Each row is a point on a landscape with many peaks, with its height.
From any point a climber takes the steepest step (rise divided by distance) to one of its 2 nearest points. It stops when none of these is higher. Distance is the straight distance between rows; heights are no part of it.
<710>: | -10 | -13 |  -2 |   5 |  -2 |   7 |  22 | -40 | -12 |  -1 | -41 |   2 | -10 |  20 |  -6 | -20 |   6 |  28 |  33 |  -8 |  h=282
<312>: |   1 |   6 | -19 |  26 |  -4 | -16 |  22 |  20 |  11 | -19 |  20 |  24 |  35 |   8 |  23 |   1 |   0 |   1 |   7 |  -9 |  h=166
<654>: |  -7 |   7 |  15 | -19 |  14 |  16 |   0 |  -7 |  -8 | -10 |  -5 | -32 |  -6 | -14 | -32 |   5 |  -4 | -11 |  -4 |  -1 |  h=228
<463>: |  18 |  20 | -10 |  47 |   0 |   0 |  23 | -24 | -15 |   3 | -11 |  16 |  11 |  20 | -11 | -11 |  16 |  24 |  33 |   9 |  h=111
<488>: |  38 |   8 |   1 |  19 | -11 |  24 |  19 | -22 | -25 |   3 | -13 |  16 |   5 |  11 |   1 | -23 |  12 |  29 |  42 |  15 |  h=178
<316>: | -15 | -13 |   5 | -25 |   9 |  -6 | -28 |  27 |  19 |  11 |  10 | -13 | -20 |  11 |   7 |   3 | -15 |  -9 | -12 |   9 |  h=566
<411>: |   2 |  16 |   9 |  -1 |   1 |   7 |  38 | -12 |  -1 | -16 |  13 |   1 | -32 |  10 | -13 |   5 |  14 |  16 |   1 | -23 |  h=198
<427>: | -15 |  11 |   6 | -28 |  -3 | -15 |  -5 | -15 |   6 |  -9 | -44 |  -2 |   5 |  15 |  23 |  25 |   3 | -15 |  -5 | -22 |  h=81
<453>: | -15 |  17 |  15 | -28 |   8 |  13 | -24 |   2 |  24 |   4 | -10 |   9 |  30 |  40 |  16 |  -6 |  14 |   3 |  11 |  12 |  h=33
<443>: | -22 | -13 |   6 | -13 | -11 |  27 | -37 |  13 |  -2 |   9 | -15 | -17 |   3 | -26 |   8 |  14 | -39 |  -5 | -32 |  16 |  h=429
<616>: |   5 |   8 |  -8 |  33 |  16 | -15 |  -6 | -15 |  -9 |   2 |  10 |   6 | -11 | -27 | -26 | -10 |   3 |  -9 |  -4 | -11 |  h=421
<542>: |  30 |  -8 |   0 |   0 |   3 |  11 | -20 |  36 | -23 |  24 |  33 |  -9 |  -6 |  -2 |  -4 | -18 |  13 |  -6 |  30 |   2 |  h=364
<415>: | -15 |   5 |  11 | -19 |  19 |   7 | -36 |   1 |   3 |  13 | -11 |   5 |  11 |   1 |  -3 | -23 |  10 | -28 |  14 |  -8 |  h=192
<51>: |   4 | -16 | -23 |  12 |  27 | -10 |   7 | -17 |  -9 |   1 | -28 | -21 | -17 |  16 |  -3 |   6 |  -3 |  -3 |   7 |  -6 |  h=177
<103>: |  27 |  12 |  -4 |  17 | -13 |  27 |  16 |  -2 | -12 | -10 |  14 |  21 |  16 |  10 |  18 | -14 |  11 |  21 |  33 |  -5 |  h=290
<435>: |   1 |   6 | -11 |  -5 | -20 |   0 |  19 | -28 |   3 | -25 | -17 |  21 |  23 |  15 |  16 |  -4 |  11 |  14 |  14 | -15 |  h=680
<681>: |  -1 |  -2 |   1 | -37 |  -1 |   8 |  -6 |  17 |  14 |  -1 |   1 | -12 |  24 |  33 |  15 |   7 |  17 |   9 |  23 |   6 |  h=70
<371>: |  16 |  -2 | -17 |  27 |  -9 | -12 |  22 |  12 |   1 | -15 |  18 |  -9 |  11 |   1 |  -5 |  33 |  -8 |   7 | -19 |  23 |  h=314
<216>: |  -5 |   5 |  11 |  -7 |  23 |  15 |   6 | -10 |  -8 | -11 |  -3 | -23 |  -3 |   8 | -23 | -18 |   6 |  -5 |  14 | -27 |  h=288
<120>: | -27 |   9 |  12 | -22 |  10 |   1 | -20 | -18 |  13 |   6 | -53 |  13 |   4 |  38 |  18 |   4 |   3 |  -3 |   7 |  -4 |  h=44
<539>: |  -1 |   2 |   5 | -26 |  -5 | -13 |   2 |   0 |   4 |   4 | -15 |   7 |   6 |   0 |   8 |  12 |  -3 | -17 |  -4 |  -1 |  h=126
<723>: |  -2 | -19 | -11 |  -2 |  -8 |  33 | -15 |   1 |  -8 |   2 |  -2 | -30 |   6 | -23 |  -9 |  11 | -22 |  -3 | -27 |  34 |  h=267
<137>: |   0 | -28 |  10 |  -6 | -10 | -15 | -19 |  29 |   5 |   6 |  14 | -15 |  -3 |  -9 |   3 |  -2 | -24 | -11 | -11 |  11 |  h=399
<699>: | -20 |   5 |   5 | -17 |  19 |  17 | -21 |  -9 |  14 |  -9 | -10 | -15 | -29 |   9 |   4 |   7 | -20 |  -5 | -23 | -15 |  h=93
<531>: |  37 |  -4 | -10 |  36 |  -2 |  -6 | -23 |  29 | -20 |  28 |  38 |   0 |   0 | -17 |   0 |  -6 |  12 |   5 |  14 |  -8 |  h=513
<262>: |   8 | -21 |  -1 |  21 |  -5 | -27 |  -6 |  35 |  -1 |   9 |  36 |   4 |  -8 | -24 |  10 | -10 | -12 |  -7 | -12 |  -1 |  h=256
<537>: | -13 |  -5 |   8 | -11 |  11 |   5 | -30 |  20 |  19 |  17 |  13 |  -5 | -36 |  27 |  21 | -16 |  -1 |   2 |   2 |  -3 |  h=467
<433>: |  -4 |  -4 | -10 |  12 |  -9 |  13 |   8 |  -6 |   0 |  -4 |   0 |   4 |  -8 | -31 |   2 |  11 | -30 |  -2 | -47 |  17 |  h=254
<85>: |  23 | -13 | -23 |  36 |   3 | -17 |  -1 |  16 |  -7 |   2 |  22 |  -8 |  13 | -11 | -10 |  14 | -19 |  -7 | -10 |  28 |  h=546
<263>: |  -5 |  -7 |   1 |  -6 |   2 | -19 | -33 |   0 |   3 |  14 |  23 |  14 | -29 | -26 |   3 | -14 |   5 | -22 |  -7 | -13 |  h=108
<239>: | -10 | -11 |   7 | -21 | -12 |   5 |  -1 |  17 |   3 | -21 |  -5 | -17 |   7 | -12 |  11 |  33 | -23 |  -5 | -33 |   4 |  h=398
<36>: | -14 |   5 |  19 | -40 |  16 |   6 |  -4 | -12 |   2 |  15 | -35 | -15 |   4 |  24 | -19 |   4 |  18 |  -8 |  17 |   3 |  h=131
<273>: |   5 |  14 | -14 |  40 |   2 | -19 |  16 |   1 |   2 |   0 |  23 |  28 |  10 |  -4 |   9 | -12 |   4 |  -4 |   8 |  -2 |  h=241
<483>: | -12 |  -4 |  -7 |   3 |  -5 |  29 |  19 | -31 | -16 |  -2 | -24 | -24 |  -4 | -23 | -18 |  14 | -14 |  12 | -31 |  19 |  h=99
<406>: | -25 | -10 |  17 | -28 | -30 |  22 |  -8 |  18 |   2 |  11 | -12 | -17 |  10 | -17 |  14 |  23 | -29 |   4 | -37 |  29 |  h=653
<473>: |   9 |  -5 |   5 | -15 | -10 | -32 |   3 |  15 |   6 |  13 |   4 |  27 |  -1 | -11 |  13 | -10 |  -6 | -17 |  -1 |   3 |  h=80
<639>: | -13 |  -3 |  19 | -19 |  12 |  14 |   4 | -27 |  -7 |  14 | -40 |  -1 |   2 |  19 | -17 | -17 |  17 |  12 |  34 |  -3 |  h=180
<52>: | -12 |  13 |  10 | -17 | -11 | -14 |  33 | -18 |  -7 | -13 | -17 |   5 |  10 |   1 | -18 |  17 |  28 |   6 |  -6 | -33 |  h=62
<136>: |  17 |  18 |   8 |   3 |   4 |  -8 |  20 |   7 | -10 |   3 |  19 |   2 |   3 | -23 | -34 |   6 |  21 |  -7 |   0 |  -1 |  h=112
<158>: |  14 | -25 | -34 |  25 |  19 | -12 |  -3 |   2 |   0 |   3 |  -3 | -16 |  -8 |   3 |  -2 |  14 | -18 | -16 |  -8 |  10 |  h=297
<669>: |  10 |  -7 | -10 | -12 |  -6 |  -5 |  12 |  21 |   5 | -12 |  15 | -12 |  21 |  23 |  17 |  10 |   3 |  -2 |  14 |  -5 |  h=122
<48>: |   3 | -13 |  -2 |  -7 |   2 |   4 |  -7 |   9 |  14 |  10 |   7 |  10 | -12 |  26 |  35 | -20 |  -9 |   6 |  19 |   0 |  h=369
<716>: | -18 |  12 |  22 | -37 |   4 | -16 |  16 | -23 |  -8 |   5 | -32 | -12 |   0 |   4 | -24 |  13 |  15 |   2 |   3 | -14 |  h=96
<606>: |   8 |   0 |  -7 |  -7 | -21 |  20 |  16 |  -1 |   1 | -30 |  -3 |   8 |  23 |  25 |  27 | -11 |  17 |  22 |  27 |  -3 |  h=444
<337>: |  -5 |   6 |  -6 |  36 | -14 |   6 |  -5 |  -8 |   0 |   7 |  16 |  14 | -12 | -51 | -11 |   1 | -13 |   7 | -41 |  27 |  h=381
<438>: |  -5 |   9 |   1 |   7 |  17 |   3 |   0 | -19 |  -4 |   0 |   5 |  -1 | -29 | -12 | -23 | -23 |   4 |  -7 |   0 | -26 |  h=346
<547>: |   1 |   5 |  -6 |  11 |   7 |  -4 |  19 | -21 |  -8 |  -8 | -15 |  -6 |  -8 | -21 | -20 |  19 | -13 |  -6 | -34 |   0 |  h=159
<109>: |  -8 |   0 |   4 |  -3 |   9 |  -9 | -20 |  -8 |   7 |   6 |   3 |  22 | -12 |  -6 |  16 | -33 |   1 | -26 |  10 | -23 |  h=144
<543>: | -10 |   9 |   4 | -10 |  -1 |   8 |  20 |   1 |  16 | -16 |  16 |   0 | -22 |  17 |  11 | -10 |   4 |  13 |   5 | -20 |  h=240
<291>: |  -9 |   1 |  15 | -40 | -21 | -26 |   6 |  19 |  18 |  -3 |  -4 |   8 |  11 |  21 |  26 |  25 |   3 |   3 |  -5 |  -3 |  h=179
<575>: | -17 |   8 |  31 | -22 |   4 |  19 | -17 | -19 |  17 |  -2 | -27 |  24 |   7 |  32 |  12 | -15 |  14 |  14 |  10 |   8 |  h=9
<432>: | -12 | -10 |  -6 |  -9 |  35 |  10 | -19 |  -6 |   9 |   9 | -21 | -24 | -23 |  20 |  -4 |   0 |  -7 |  -6 |   6 | -13 |  h=123
<16>: |   0 |  10 |  16 |  -6 |   4 |  12 |  16 |  -9 | -20 |  -3 |   3 | -13 |   5 | -40 | -46 |   2 |   5 |  -8 | -13 |   9 |  h=167
<68>: |  -7 |  -2 |  -1 |  -3 |  -5 |  52 |   2 |  -7 | -10 |  -6 |   2 | -22 |  -8 | -25 | -14 |  -2 | -17 |  15 | -25 |  18 |  h=173
<187>: | -13 |  -5 |   9 | -23 | -13 | -10 |  14 |  32 |  18 | -29 |  10 |  -4 |  26 |  -8 |   4 |  32 |  -4 |   0 | -23 | -15 |  h=265
<586>: | -14 |   4 |   9 | -26 |  -9 |   1 |   7 |   1 |  25 |  -4 |   1 |  18 | -15 |  33 |  35 | -14 |   0 |   6 |  10 | -13 |  h=292
<722>: |   7 |  -4 | -13 |  35 |   3 |  -6 | -21 | -20 | -13 |  12 |  13 |   1 | -29 | -34 | -16 |  -2 | -10 | -10 | -27 |   6 |  h=558
<421>: |   8 | -12 |   0 |  50 | -12 | -27 | -22 |  27 |  -4 |  10 |  48 |  11 | -13 | -42 |  -4 |   5 |  -1 |   4 | -24 |  13 |  h=246
<198>: |  -3 |  -6 | -12 |  15 | -16 | -10 |  31 | -37 |  -2 | -19 | -36 |  11 |  12 |  22 |  -1 |  -8 |   7 |  29 |  17 |  -6 |  h=442
<154>: |  18 |   4 | -14 |  48 |  -2 | -25 | -21 |  20 | -12 |  14 |  42 |  18 |  13 | -28 |  -4 |  -4 |   9 |  -5 |   3 |   2 |  h=365
<125>: |  19 |   7 | -25 |  20 |  -8 | -15 |  26 |  24 |   4 | -17 |  23 |  -5 |  23 |  19 |  13 |  20 |  11 |  11 |   6 |   0 |  h=191
<277>: |  31 |   3 |   4 |   5 |  -3 | -24 |   6 |  12 | -11 |  16 |  14 |  13 |  -6 | -18 | -10 |  -3 |  10 | -18 |   3 |   9 |  h=69
<481>: |   6 |  -5 |   6 | -16 |   3 |  18 | -28 |  24 |  -1 |   7 |  17 |   5 |  14 |   2 |   0 | -22 |   6 | -14 |  31 |  -1 |  h=263
<149>: |  19 |  28 | -17 |  39 |   6 | -24 |  17 | -18 |   0 |   3 |   3 |  16 |  13 |   2 | -12 |   2 |  12 |   3 |  13 |  15 |  h=175

For each start below, name the point where the climber stops.
<716>: <435>
<277>: <722>
<263>: <531>

Call two points neighbours if one is among the 2 nearest of the other. Go from one point of each pair to the other, from neighbour to neighbour, staying as high as possible. Name the lowest point that can't be avoided.
<273>, <125>: <312>
<435>, <531>: <699>
<316>, <531>: <421>
<406>, <722>: <483>
<435>, <85>: <463>
